Each row is a point on a landscape with many peaks, with its height.
From any point a climber steps to the highest of the 2 points nearest to it. It stops when none of these is higher. Distance is the straight distance between rows; heights are no part of it.
Q204: [137  35 145 137 197 123 150 165  58 138 103 149 111 153 142 138 124 177
  67 110 102 134 112 116  90 171 125  97 150  15 148 101 118 155  91 138
  83 114 119 154  99 154 129 175 148 168 133 107  91 200  88 154 178 134
 163  88 133  95 140  92 161 160 124 114 142 141 129  82 148]  h=0.34
Q928: [178 132  74 130 106  95  84 117 125 146 130 180 132  89  71 145 170 135
 126 145 121 163 146 146  57 138 106 113 132  87 161  69 127 154 103 163
 134 155 168 113 171  83 159 156 126 142 115 186 137 143 149 164  97 105
 108 118 147  95 155  50 126 116 123 146 147  85 141 147  89]  h=1.68
Q647: [119 168 156 134 175 118 112 108  73 130 135 102 127  58 124 147  98 132
 106 114  76  48 107 103 124 126 156 154  86 169 148 168 138  67 167 154
 167 153 106  91 161 200  91  99 113 115 131 170 155  70 202 118  96 121
 126 157 130 142  93  99 137 133 130 233 137 142 158 176 156]  h=3.49
Q233: [101 131 123  84 125 115 108 149 136 117 178 100 149 158 138  98 122  94
 207 105  87  93 156 123 120 139 136 104 137 142 109 139 168 112 122 158
 148 142 207 151 127 171 110 115 157 122 169 162 199 122 157 191 133 170
 100 127 127 143 126 121 152  88 155 131 136 158  85 137 140]  h=5.69
Q628: [132 148 154  82 175 163 174 102  91 127 126  87 105 141 140  99 172 147
  72 120 121 136  83 122 117  94 135 132  98 186 131 140 124 117 113  81
  73 118 139  95 141 136 146 112 128  77 105 116 115 154 179 101 119 141
 102 137 137 110  81 147 178 154 151 101 132 143 121  79 120]  h=1.18
Q398: [116 145 182 143 164 182 148 109 127  91 123 108 144 134 170 169  83 145
  94 169 176 131 147  84 170 142 128 116  82 180 125 169 121  78 144 114
 154  70 129 115  96 133 102  66 125 124 122 130 155  89 116  77  82 107
 140 156  70 155 142 179 137 125 133 154  98 111 128 130  82]  h=3.16
Q4: [104  91  82 120 139 124 100 150 139 132 164 148 146 147  77 119 126 103
 121  82  98  64 152 116 159 169  90 100 125 127 135 127 160 119 137 112
 171 123 151 137 104  94 161 173 185 102 100 174 187 131  99 158 142  94
 130 115  92 116 174 112 119 168 164  89 124 136  96 157 123]  h=6.15
Q744: [161 134 136 113 109 142 126 125 144 136 135 159 160 147 122 151 147  73
 174 146 103 141 127  82 117 117  98 108 162 165  94 104 138 120  94  59
 167 119 145 135 114 145 110 200 170 124  95 176 147 212 117 116 111 129
 142 134  73 147 132 185 130 159 140  92 121 129 109 104 117]  h=1.78
Q642: [109 199 131 119 173 170 149 139 158 106 118 111 138 189 139  91 145 181
  93 127 146 103 105 117 162  74 150 136 115 136 105 165  99 136 135  87
 113  99 112 138 137  98 124 137  96 105 146  84 130  96 152 127 151  79
 133 122 158 158 117 150 150 151 166 138 127 152 138 157  91]  h=0.72
Q915: [ 74  86  90 132 121 134  94 101 125 134 142  87  89 186 145  83 141 142
 112  88 110 130 108 205 106 105 158 105 106 143 136 146 165 166 129 123
  70 121 119 141 105 127 141 120 111 133 167 129 110  95  84 114 176 183
 141 141 180 109 128 121 137 109 178  91  95 173  99 113 166]  h=1.52
Q373: [111 128 110 142 129 119 103 152 108 162 137 178 140 135  83 105 169 118
 122 116 104  48 131 104  70 166 130 104 132  92 163  99 136 114  91 121
 127 159 141 114 113 131 166 195 168 117  87 195 152 145 153 205  82 101
 101  97  83 141 102 106 144 128 132 137 169 136 155 112 145]  h=1.51
Q726: [ 75 131 117 150  90 139 103 125 146 121 109  76 149 149 102 134 124  92
 180 134 113 116 101 148 124  92 120 149  65 104 146 146 130  80 108  80
 141  67  87 156 153 137  85 100 129 154 181 146 114 158  72 127 141 104
 219 190 146 137 166 130  88 106 142 121  98 163 123 153 190]  h=3.44
Q95: [111 103 111 129 100 138  99 106 111 139 114  62 128 178 129 116 155 136
 127 110 104 156 117 200 110 130 137 160 106 135 200 121 151 137 116 130
  44 134  96 134 150  93 143 119  75 137 182 160 100 122 101 119 181 147
 184 170 202 111 127  94  93 143 192 121  81 193 122  95 156]  h=1.35
Q490: [119  99 183 141 142 163 141  93 116 119 124  58 151 133 172 162 101 144
 114 176 176 188 139  97 158 150 118 129 100 128  96 167 136 103 145 112
 149  67 136 148  93 127 114 101 139 120 162 114 138 127  76  90 127  93
 178 156 110 124 130 185 116 124 119  83  40 108  92 106  83]  h=3.41
Q332: [171 153 183 117 178 119 147 114  82 128 115  89 123  84 134 138 110 140
 131 130 105 116 135 132 132 119 157 134 144 173 125 159 181 100 172 166
 183 131 130 132 157 184  84  85  89 127 126 129 151  89 166 118 141  92
 101 157 143 143  80 103 132 135 130 209 128  96 119 159 128]  h=3.89
Q833: [113 127 113 123  73 135 116 136 187 115 157 147 152 166 157  94 113 130
 141 131 110 107 137 115 131 140 145 129 134 118 144 110 109 135  99 164
 107 147 139 162  71 120 127 140 118 157 154  93 113 135 105 161 174 130
 130 119 104 125 150 118 109 150 150  93 115 146 135 119 131]  h=5.27
Q206: [167 137 153  94 129  86 145 120 140 146 107 121  96  89 150 138 119  82
 208 118 114 139 156 104 118 100 138 146 161 191  90 142 162 169 135 142
 134 182 121 109 117 183 129  96 136 110  85 160  92  92 197 129 123 185
  29 135 103  80 127 141 132 103  82 197 155 149 122 128 153]  h=4.95
Q169: [137 152 108 124 159 106 134 123  74 154 127 114 115 107 100 132 159 119
 152  89  73 115 135  80 131 106 138 139 151 130  96 140 175 137 169 146
 166 144 133 107 151 181  99 131 141  96 106 187  83  98 220 145  92 119
  72 112 107 114 121 155 150 107 100 204 188 161 122 141 169]  h=5.55
Q997: [144 119 101 100 124  61 108 171 145 122 138 163 102  84 113 107 125 140
 130  90 108 176 163 147 141 109 165 109 132 106 108 111 130 198 122 145
 110 141 119 106 129 136 167 116 151 138  68  75  88  81 158 170 102 195
  55  73 116  93 125 125 141 123  38 143 165 133 125 133 135]  h=5.35
Q79: [ 95 122 127 143 156 118 126 136 184 149 112  94 133 132 125 128 110 118
 149 111 127 137 158 116 112 108 153  87 115  58 113 139 130 129  89  92
 119 138 134 126 132 186 115 157 123 162  89  99  48 124 125 171  98 159
 162 154 117 133 127 150 151 123  93 116 122 188 106 121 208]  h=5.07
Q665: [100 158 136  98  91 129 107 139 186  88 148 139 137 146 183 147 160  98
 159 141  85 188  87 124 175  92 110 144 154 110  87 139  98 155 123  81
 133 117 141 150 118 119 115 137 147 152 163  76 142 156 157 147 144 125
  82  75 123 125 151 150 139 123 126 111 186 132 112 165  84]  h=2.06
Q337: [170 132 122 104 111 115 135 143 187 123  93 174  84  78 104 132 139 106
 180 108 121 159 145 103 127  88 117 143 163 122  73 123 110 192  96 101
 124 167  94 111 130 146 147 111 142 123  66 118  81  97 140 117  92 163
  70 139  89  73 139 174 133 106  73 172 169 140 134 146 147]  h=4.89
Q120: [121 117 123 152 161 134 110 128 220 161 117  58 140 139 121 125 116 109
 149 116 150 114 163 124 151 107 123 100 110  84 100 153 113 144 102 107
 128 123 146 146 140 104  99 119  68 132 125  99  92  79  96 120 104 127
 163 187 134 123 147 163 117 133 124  97  88 188 104 129 160]  h=5.45
Q275: [141 178 158 139 123 139 173 128 138 114 145 120 164 135 157 148 116 110
 129 129 191 142 149  54 198 134  98 142 137 162  90 123 143 117 134 135
 125 106 116 139  81  90  95 101 122  80  94 130 135 116 122  59 129  95
 104 138  66 148 140 152 116 137 143 151 147  72 123 127 115]  h=2.91
Q741: [136  92 142 130 117  81 118 106 148 149 112 115 126 111 154 124  74 160
 139 174 147 117 166 150 127 125 200 142 103 149 161 126 164 133 136 179
 111 198 139 122 121 139 146 129  84 138  92 134 133  58 145 147 106 135
  62 159 119 136  64 139 105 131  90 156 101 158 148 132 102]  h=4.18
Q941: [151 123 139 134 148  95  96 145 137 168 132  31 182 133 121 102 113  55
 219  95 105 104 191  83 120 130 154 131 141 189 140 130 161 113  98 161
 170 137 178 124 107 118 123  94 105 108 132 177 157  47 109 132 157 132
 156 202 118 101 131 106  85 135 172 117  43 159 130 105 149]  h=3.42
Q248: [ 96 153 120 148  88 137 150 167 144 147 179 109 182 163 144 108 122  88
 146  86 121  85 131  94 135 141 137 120 135 148 118  99 155 110 108 154
 140 102 114 150  56 110 113 133 140 114 167 118 126 144  71 112 193 100
 178 108  77 156 159  99 110 145 195 114  94  91 126  88 188]  h=4.87
Q121: [153 129 136 137 115 107  51 104 116 134 102 123  98 119  70 163 113 137
 131 131 125 111  98 162 117 141 136 160  69 123 174 140 114  95 192 148
 166 139  85 119 174 108 107 116 107 136 154 153 162  91 162 110  70  89
 122 170 182 128 111 116 102 117 133 186 115 145 145 214 138]  h=2.58
Q212: [101 160  71 135 105 120 118  90  89 155 129 138  89  76  94 161 170 138
  62  91 155  89 105 138  87 109 102 138 103 134 157  69  90 127 144 152
 119 181  89  85 133  78 145 121 125 100 116 124  73 104 175 119  85 130
  91 100 164 121 123 111 144 130 132 133 174 107 186 152 178]  h=2.00
Q965: [110 128 137 104 140 181 187 142 116 134 125  71 136 143 112 133 107 153
  94 146 173 159 141 128 156 122  71 151 114  70 104 146 121 117 168 107
 108  96 158 134 165 120  99 107  99 115 186 110 160 156  76 165 189  80
 180 114 156 159 145 143 139 133 166 102  97 140 128 138 121]  h=0.95
Q408: [140 121 107 136  72 103 119 164 123 116 171 206 111  39 123 191 127 146
 126 141 141 170 137 167 120 178 135 145 121 123 132  87  99 163 138 185
 152 152  94 128 167 121 115 115 118 128  86 132 116 171 137  88  89 141
 109 109 119 134 110 101 104  95  75 151 157  58 164 140 151]  h=2.44
Q368: [142 135 131 109 135 108 164 141 188 123 153 128 139 107 173 108 136  68
 170  83 174 127 157  72 170 123  93  95 167 131  81 130 133 142  89 138
  92 149 158 122  86 113 122  93 146  90  99 120 108  97 131  93 100 168
  47 117  54 116 155 166 125 129 124 118 159 105 104 105 139]  h=2.67
Q825: [127 103 112 171 144 159  94  89 122 147 126 184 144 153 107 157 110 170
  43 161 148 141 114 129 115 139  68 124 139 149 147 123  86 115 131 109
 154 141 105 105 109  77 108 197 152 146 104 145 138 202 104  89 144  91
 156  84 150 152 105 130 106 158 138  76 121 100 151 147  61]  h=4.07
Q832: [123  88 153 147 113 140 106  77 116 118 110 139 102 141 144 153  89 170
  56 164 162 160  98 149 150 154 106 150 124 168 151 160 122 123 168 108
 149 118  91 126 107 129 137 126 124 146 144 119 151 147  78  88 146  93
 167 113 139 130 136 159  95 164 142 106  74  90 124 126  69]  h=3.72
Q970: [144 129 113 132 109  99  77 114 175 133 131 110  96 119 114 121 106 159
 131 154 164 132 100 156 117 134 164 128  82  84 132 134  93 131 122 161
 121 112 160 136 121  91 162 137 141 150 128 120 143 100 112 131  73 142
 141 144 135 129 143 134 150  87  74  98 111 113 132 139 106]  h=2.64
Q491: [135 118 174 138  75 123 124 124 103 153 106 200 131  84 101 142  84 138
 139 174 125 115 122 126  71 159 184 177 140 149 149 115 135 125 148 172
 178 181 113 141 144 178 114 142 134 151 134 144 166 138 112 132 134 113
 156 137 108 136  96 108 106 104 114 166  85  63 189 126 135]  h=2.08
Q957: [120 107 170 107 196 152 191 121  89  67  89 157 119 116 167 125 106 168
  93 179 102 128 131 140 100 112 164 115 147 167 128 159 110 124 114 111
 130 123 105 117 145 214 146  81 116 165 106  99  89 163 157 163 149 177
 134 128 119 123  82 149 168 156  78 148 145 149 125  89 101]  h=3.29
Q541: [145  96 177 124 109 103 155 122 148 107 110  98 137  59 164 173  68  83
 188 158 167 145 164 104 143 176 143 119 158 116 104 113 148 120 135 132
 154 128 129 137 136 187 130  79 132 144  85 107 109 133 116 128 111 160
 142 162  86 113 132 163 106 139  54 129 106 118 125 105 167]  h=2.45
Q331: [ 78 133  97 175 105 137  75 106 149 133 107 149 127 185  88 115 141 113
 157 155 126  71  98 164 133 113 124 162  63 150 165 143  89  88 133  79
 162 102  60 170 177  95 123 144 118 118 164 157 166 127  97 127 129 115
 204 165 170 135 147 119 102 116 143 108 128 167 150 182 158]  h=3.18
Q459: [141  95 122 128 102  88 130 127 101 134 153 129 122  90 152 135 104 166
  79 120 159 116  98 194 118 191 145 126 140  84 179  78 127 109 144 196
  84 143 119 136  97  84 157 116 126 170 151  87 143 127 115 125 157 171
 132  93 151 122 136  61 133 152 117 128 149 102 170 104 152]  h=2.47
Q273: [123  95  71 133 117 118 106 132 135  98 142 161  79 136 144  91 133 158
 122  76 125 113 107 210 143 130 100  91 161 115 149 145 133 163 173 114
 100 111 102 122 106  97 168 125 122 139 192 118 124 121  81  94 187 143
 119  70 209 133 152 110 120 112 160  87 120 131  77 136 114]  h=1.72
Q3: [104  88 136 132 128 112 117  68 112 109 123 103 112 156 129 129 156 126
  79 152 118 127 104 144 102 142 117 111  80 103 177 108 113  75 112 115
  62 133 143 135 165 167 146 136 145 145 135 133 144 182 154 129  99 184
 164 147 157 120 113 113 144 116 133 105 159 145 141 110 165]  h=1.56
Q972: [131  98 143 157 115 116 141 141  98 114 129 115 100  96 166 127  84 188
  61 118 191 126 128 190 161 184 117 102  98  69 167 115  89 130 156 149
  74 103 115 126 100  97 158 109 131 131 123  40 109 139  92  99 155 142
 159  89 180 121 153  91 142 145  87  90 115 117 129 101 148]  h=2.66
Q19: [108 116 160 139 178 149 158 116  88  97 130  83 119 145 172 109  82 196
  48 131 184 119 139 134 150 131 154 110  74  96 132 146 123 119 140 143
  76 101 117 138  92 138 117  90 122 132 146  31  98 101  88 111 153 145
 166 116 144 125 133 122 156 152 107 109 109 127 111 100 136]  h=2.88
Q189: [123 148  91 155 131 109  96 122 198 114 141 136 122 132 137 127 130 153
 144 146 152 135 101  95 149  90 127 133 121 103  87 149  70 140  97 137
 123 120 146 118 107  57 144 171 131 142  98 138 126 125 145  86  69 114
 101 131  96 152 132 195 132  88  70 110 161 128 132 140  87]  h=2.42
Q816: [145 138  80 104  87  82  78 163 147 109 160 144  92 120 131  98 150 138
 131 111 128 160 155 141 129  98 153 112 108 129 127 123 117 202 140 174
 117 160 118  81 102  99 163 125 150 126 132 105 107  19 141 130 130 170
  45 118 164  99 127 132 100 109 116 145 129  87 107 151  67]  h=4.82
Q404: [106 178 165  94 108 178 176 139 137 132 129 136 118 144 123 130 190 129
 118 115 127 127  77 133 120 114 109 143 124 169 136 105 110 132  99  59
 105 106  95 135 150 125 127 108 151  93  94 105 114 180 132 100 117 163
 141 133 124 127 132 146 139 150 185 119 148 126 155 116 163]  h=1.01
Q766: [143 105 153 141  84  98 137 155 139  95 135 161 134  57 155 178  74 129
 137 147 182 148 182 101 155 188 137 132 130 126 120 107 113 146 143 152
 125 140  92 123 120 134 136  76 133 113  46  95 124 103 110  80  86 143
  96 136  72 127 121 152  95 125  47 143 151  85 170 131 143]  h=2.65
Q235: [117  85 166 139 135 108 163 124 113 107 106 148 148  86 131 145  61 128
 135 176 120 102 159 103 117 171 157 114 145 106 132 118 153 118 144 142
 178 121 128 155 112 193 129 136 163 166  84 138 118 161 128 150 134 131
 162 142  96 152 120 142 118 142  90 149 126 109 161 113 137]  h=2.28
Q512: [ 83  73 103 184 167 170 126 142  54 137 119 122 140 198 135  99 155 151
  91  89  98  77 111 145 143 135 123 113 113 113 166 132 131  77 103 106
 109  90 115 160 146  97 104 179 120 123 152 174 158 208  77  98 165  88
 203 141 182 131 131  99 109 138 174  64 120 145 120 103 150]  h=1.24
Q818: [151 152 115 127 188 103 156 130 105 136 123 125 125 105  92 150 162 153
  90  80  98 132 130 106 147 110  99 122 131  78 133 115 149 120 153 148
 116 113 123 103 156 128 122 128 142 121  86 142  72 147 224 127  91 138
  95 107 111 113 126 140 148 131  84 165 195 150 131 120 164]  h=5.05
Q502: [114 158 115 172 105 143  95  94 106 124 124 195 149 137  98 143 113 137
  97 153 109 108 117  92 119  93 119 169 100 187 150 139  76 101 144 145
 177 158 113 116 134 105 101 166 134 136 128 157 168 151 145 109 113  85
 120 117 108 149 114 141 126 134 142 122 153 105 175 172  71]  h=4.49
Q645: [147 119 129 137 146 101  69 102 138 132  89 103 114 119  55 160 100 109
 188 146 120  88 119  72 140 114 126 170  82 129 113 161 121 111 165 109
 182 141 121 125 162 116 131 119 114 101  95 173 161  83 161 116  53  72
 126 199 133 109 133 153 125 110  96 173 129 188 128 197 133]  h=2.31
Q585: [123 157 125 126  55 151 120 107 157 133 136 173 151 138 117 114 124  89
 132 151 126  95  99  94 106 121 128 176 129 170 141 108  94 105 113 132
 123 173 113 138 102  90 143 146 145 132 141 122 152 137 125 143 141  99
 135 117  95 122 142 123 127 157 158 104 133 105 178 142 102]  h=4.88
Q48: [ 86 125 144 162 133 145 129 123 124  80 135 165 134  77 168 173  53 150
  89 167 169 122 156  77 179 152 141 132  90 169 118 170 105 104 133 166
 153 121 124  97  87 123 116  90 155 132  84 129 127  95 134  73  69 129
  87 126  60 155 139 173 116  91  68 165 153 100 170 136  94]  h=2.90
Q548: [144 135 128 111 172 140 148 109 148 162  98  59 122 127 129 133 132  24
 217 118 171 111 161 100 117  84 100  86 181 169  35 172  97 118 110 102
 163 114 201 106 138 150 126  89  96 112 132 166 133  68 135 143 106 156
  93 188 147 118 137 179 156  96 124 119 135 167  94 117 137]  h=2.30
Q716: [144 125 131 109 184 155 160 171 122 134 118 174  97 138 135 107 139 193
  66  87 154 128 126 143 136 135 109 100 145  62 124 138 110 175 120  82
 116 113 112 122 125 115 124 174 145 124 104  86  86 175  98 137 159 106
 141  70 148 136 127 133 147 156 136  99 129 135 121 116 124]  h=0.47
Q393: [127 205 155  98 129 162 160 163 135 144 125 119 128 142 115 109 191  74
 203 125 102  97 101 106  99 109 135 125 154 174 105 111 145 124  74  49
 155  86 120 153 153 174  97 132 159  92 120 123 117 139 118 145 135 142
 151 141 120 141 130 148 155 132 182 147 136 150 133 137 190]  h=0.87
Q184: [157 145 108  89  62 122 127 199 133 113 174 209 102  87 130 131 198 139
 139 123  77 200 119 210 140 147 120 144 163 101 141  80  95 194 131 140
 112 120  85 113 159 111 157 101 129 138 141  81 104 159 158 135 133 170
 113  67 166 108 145  53 100 124 120 133 156  99 131 121 125]  h=2.10
Q315: [144 145 114 144 116 133  99 140 204 101 119 156 163 140 162 132 145 122
 151 158 100 220  99 112 174  84 109 136 162  96  86 129  49 168  93  85
  97 111 164 117 114  57 156 181 139 169 123 125 150 153 166 119 128 130
  81  97 108 112 157 172 117 129 101  84 147 153 125 137  40]  h=2.22
Q602: [160 102  91 124 105 130 120 176  95  92 145 195 109 119 145 110 159 147
 147  54  83 164 117 187 140 176 100 124 201  84 164  89 102 153 142 118
  73 109 100 130 134 110 170 120 123 164 199 129 127 161  94 115 185 168
 141  44 171 130 175  39 109 136 154 113 148 105 112 103 134]  h=1.91
Q480: [161 148 130 105 148 154 171 144 156 146 126  91 149 114 145 129 152  35
 197 102 163 149 182  76 136 106  47  84 215 161  53 144 118 131  94  94
 128 128 191 117 113 133 121  76 119  78 123 143 127  91 101 132 116 160
  66 136  88 106 156 168 133 110 153 109 134 112  91 110 128]  h=2.49
Q359: [147 106  96 108 141 136 117 160 149 125 146  95 152 172  99 105 136 127
 122  91 111 136 181 124 131 141  82 101 136 150 126 138 151 150 131 107
 131 125 174 129  97 105 145 140 145  90 130 138 130  90  75 142 156 131
 140 146 119 105 176 115  95 166 169  83  63 120  69 129  94]  h=5.80
Q286: [ 96 120 114 112 137 116  99 127 118 118 166 161 111 144 114  89 131 130
 116  88  90  60 109 102 149 120 129 130 139 144  94 183 137 127 162 132
 183 137 134 146  89 149 123 161 167 116 154 142 181 119 114 174 150  69
 113  66 101 159 119 135 144 149 157 138 152 126 102 169 115]  h=6.67
Q94: [116 117 111  81 186 106 125 124  84 121 166  97 117 118 131 112 147 111
 141 102  84 104 137 123 117 109 137 101 150 119  90 177 190 102 172 150
 160 144 183 113 124 207 138 117 133 143 149 145 147 120 203 203 124 141
  75  92 121 144  82 132 190  97  98 156 178 156  77 131 116]  h=5.23
Q503: [ 93 168 102 133 168 179 121 160 134 128 123 130 107 187 132  98 161 181
  56  80 148 109  98 154 143 114 102 111 121  72 137 175  86 159 131  40
 102 116  97  99 143 109 137 185 117 121 131 100 117 148 142 146 137  91
 129  85 195 126 121 143 161 142 162 111 143 194 102 152 128]  h=0.58
Q86: [135 195 135 135 103 185 162 158 153 129 140 123 151 178 133  97 126 154
 138 127 164 149 150 141 177  94 119 138 136 108 102 127 108 166 143  99
 116  90 112 128 136  95 119 127  91 116 176  62 140 118  91 125 207  74
 184 112 171 135 164 116 105 141 182 120  81 144 115 132 109]  h=0.85
Q308: [128 164 148  88  62 114 149 143 155  97 169 125 128 128 198 129 146  83
 148 146 120 204  81 115 181 142 118 172 154 161 113 125 104 134 115 148
  88 113 142 118 128 102 135  88 139 118 153  70 118 155 160  89 122 156
 109 101 118 118 140 132 120 120 129 102 144  93 110  99  93]  h=1.90
Q866: [116 125  77 150 121 110  65  92 133 145 125 144  86 146  85  95 143 164
 134 138 158  72  88 204  94 113 167 141  84 117 166 139 104 109 133 160
 134 124 106 143 166  76 152 150 127 137 164 165 170 108 123 152 105 112
 156 151 182 131 121  95 126  89 130 120 118 131 151 170 122]  h=2.89
Q15: [ 99 156 151 109 108 147 128 138 162 118 168 163 140 129 152 170 129  98
 162 141 117 168 110 126 142 110  69 134 155 152  63 129 132 134 129  69
 168 129 119 147 134 143  75 154 179 132 120 100 141 192 104 103 140 136
 142  83  80 178 125 174 117 134 147 118 165 100 103 152 116]  h=1.92
Q536: [130 143  76 142 120 109  85 118  78 155 117 185 110 121  73 137 192 121
 105 106 103  87 117 108  58 123 116 139 135  93 169  70 115 120 104 148
 134 163 132 101 173 113 136 164 157 143 119 180 124 138 190 174  96  93
  90  84 129 107 114  84 124 116 115 158 207  88 170 147 136]  h=1.71
Q788: [133 148 161 123 100 151 148 143 119  99 128 141 126 131 130 116 117 134
 166 165 124 160 107 175 128 134 165 145 155 129 109 141 161 144 145 141
 160  98  87 161 185 192  88 101 117 159 165  87 133 143 104 120 163 139
 175 128 159 137 124 126 106 120 132 159 110  83 114 153 144]  h=3.96
Q370: [153  96 109 135 155 159 112 135  95 145 124 154 141 208  97  84 177 154
 104 124  86 128 100 133 105 114 148 105 143 143 134 134 138 143  91 102
 137  92 137 144 125 125 134 204 144 135 152 155 151 188  81 131 159 106
 145 124 147 120 117 147 132 137 177  78 105 126 102  98  95]  h=1.42
Q342: [ 95 101 134 145 201 174 170 133  54 128  81  69 144 167 127 115 113 161
  74 132 137 123 117 118 130 123 110 122  86  78 133 156 129  95 110  76
 128  63 136 125 166 138  91 156 128 120 153 145 141 193  89 123 153  81
 216 161 171 140 134 148 135 135 165  92 102 161 126 121 143]  h=1.08
Q664: [128 154 101 179 107 162 131  86  98 105  67 183 154 122 112 173 125 128
 109 197  80 153 141  70  88  80 130 190 118 208 133 133 112 133 136 154
 161 182 104 107 156 139  96 141  93 125 132 185 117 126 187  97 104  88
  80 150 121 123 109 154 112  95 122 165 154 120 188 144  66]  h=4.06
Q116: [179 111 108 107 120 108 128 154 138 130 125 140 101 136 109 114 134 166
  76 115 145 163 152 147 143 125 114 112 132 121 162 114 146 183 143 152
  98 144 137  99 111  94 167 146 130 123 111 102  96  79 126 127 151 120
  75 135 154 100 143 119 106 160 132 126 108 118 101 126  60]  h=5.26
Q409: [160 122 128 160 149 118  94 115 189 158  91  96 145 140 112 139 110 133
 137 130 175 107 159 110 144 150 140 124  95 116 135 116 107 119 123 118
  99 142 129 139 107  60 137 122  65  90  81 131 105  54  84  82  66  99
 133 209 124 135 135 140 112 147 121 126  87 173 144 134 123]  h=5.04
Q610: [ 89 104 122 113  57 109 112 108 167 102 141 130 115 131 178 121 153  97
 122 151 116 182  56 149 128 156  99 140 109 112 145 109  65 111  87 100
  77 112 148 151 123 131 141 138 150 145 153 109 136 183 121 111 101 187
 158 102 130 129 162 108 128 108 137  65 164 127 131 108 142]  h=1.73
Q435: [146 145 188 104 131 142 192 129  92 154 127  83 124 122 123 140 122  94
 131 169 149 169 160 134 137 151 112 129 182 154  99 139 186 122 160 140
 161 109 126 154 166 167 110  86  81 104 135 108 129 116  92 140 168 104
 150 132 126 147 101 117 133 113 142 151  96  69 106 108 133]  h=4.26
Q112: [168  87 169  91 154 133 159  88  69 152 124  79 117 124 123 122 165 125
  97 100 110 141  90 164 101 137 120 120 124 151 172 104 175 115 133 128
  81 134 147 107 158 134 154 127 146 127 128 137 147 185 159  99 125 200
 115 146 158  93  92 114 166 149 146 123 130 138  99  65 150]  h=1.37
Q71: [171 119 161 140 141  87 127 112 148 147 120  70 151 143 174  87  95  98
 186 153 158 119 188 107 146 139 188 118 135 176 130 135 183 144 123 171
 119 158 154 132  89 136 130 108  78 131 112 148 122  38 123 136 140 140
  78 182  98 109  97 115 112 134 123 146  75 139 115  96  99]  h=3.80
Q754: [112 144 142 113 173 115 158 102 141 105 104 106 119 132 110 130 127 103
 139  98 143 165 138 102 142  89 125 103 135 108  88 147 149 104 145  73
 113 159 150  93 131 178 153 131 144 144  85 101  81 126 183 167  76 153
 113 119 101 128 113 160 196 116  60 126 157 185 103 122 157]  h=4.66
Q276: [120  98 124 129 134 108 110  86 166 173 111 103 142 142 115 144 111 141
 120 166 133 106 156 139 116 152 155 143  88 153 188 107 161  99 118 175
 116 187 169 139 123  83 134 138  80 106 112 175 141  97 141 139  78 125
 119 209 137 144  77 113 116 124 140 125  84 194 146 125 116]  h=4.57
Q218: [158  94 129 111 160 127 144 133 110 166 104  98 144 156  97 106 150 102
 136 141 101  92 107  92  86 135 144 104 148 150 135 112 156 124 100  98
 149  96 164 132  88 150 144 165 162 116  91 171 105 168 121 155 128 136
 142 169 108 119 140 157 143 145 132 108  91 153 126  68 130]  h=1.61
Q543: [178 140 114 139 103 123 114 120 118 175 107 182 171 121  60 117 138 128
 156 149 111 134 159 145  31 129 161 129 153 121 170  63 170 141 100 176
 148 173 163 125 148 131 138 173 116 163 128 177 159 139 127 178 127 131
 144 162 119 131 118  81 119 117 137 160  98 105 154 104 108]  h=1.86
Q190: [157 151  89 145  28  95 122 188 147 133 189 222 113  75 126 141 133 124
 164 126 134 144 126 203 141 176 133 145 152 116 152  69  99 147 141 155
 115 153  81 112 150 119 130 118 109 146 152 101 130 147 142 121 151 152
 142  85 135 145 139  41 100 122 113 167 124  84 142 144 170]  h=2.25
Q953: [167 126 183 119 157 142 182 122 102 101 122  60 154 143 196 123  85 157
 112 169 188 152 149 110 167 143 151 129 112 113 128 150 161 117 150 157
  74  88 169 142 116 115 138  74 103 101 154  83 136  99 114 135 160 103
 117 143 115 102 120 144 127 150  90 102  79 123  81  94  69]  h=3.15
Q197: [ 84 130 110 145 125  96 127  98 111 159 126 141 110  52 116 172 115 146
  47  97 175  87 116 155  73 166 113 122 106  87 150  76 134 120 137 191
 121 186 116  98 109  71 157 119 152 129 105 111 129 118 182 126 109 154
 116  82 117 128 102  66 163 135 105 141 174  77 196 121 169]  h=2.24
Q291: [143 136 134 139 168 140 159 100 104 106  63 167 126 102 123 137 117 157
 100 198  86 132 119 132 102  74 169 160 134 173 145 149 120 127 133 143
 122 168  90 107 144 164 141 108  89 149 117 137  84 120 197 151 118  95
  81 130 130 125  89 129 131 129  92 183 142 129 176 121  52]  h=3.66
Q904: [ 79 104 127 164 128 151 134 117  91 110 125 109 132 128 124 135 110 137
 150 125 109 129 122 180 131 127 132 129 119  83 111 154 171 105 158 144
 154  78 110 180 141 174  79 106 106 158 190 155 134 153  58 134 174 111
 206 146 168 170 143 114 110 103 146 137 114 117 109 150 178]  h=3.69
Q888: [112 181 160 128 110 162 197 157 129 164 149  76 185 143 141 142 124  69
 170 136 128 147 160  63 133 107 109 129 165 168  80 114 152  95  98 117
 164  92 144 162 101 137  87 126 104 109 149 108 111 138  76 124 188  92
 188 135  82 170 132 125 122 122 179 112  93  80 132 114 165]  h=4.58
Q934: [ 89 114 100 101 116  95 108 154 112 107 170 157  96 124 123 102 147 102
 163  77  82  94  88 162 131 129 133 122 125  95 116 135 152 113 144 150
 142 112 151 151 137 183 105 136 181 135 178 136 184 146 133 152 128 148
 124  75 142 160 133 105 141  83 152 143 187 115 100 163 173]  h=6.13

Where does a climber stop that starts at each point below?
Q273 -> Q490
Q543 -> Q490
Q957 -> Q833
Q212 -> Q490

Call two points neighbours if one is among the 2 nearest of the other. Go from one point of each pair to the other, from neighbour to neighbour, staying as high as possible. Name the lowest point that can't be avoided.
Q997 and Q169 -> Q337
Q120 and Q169 -> Q754
Q169 and Q286 -> Q94
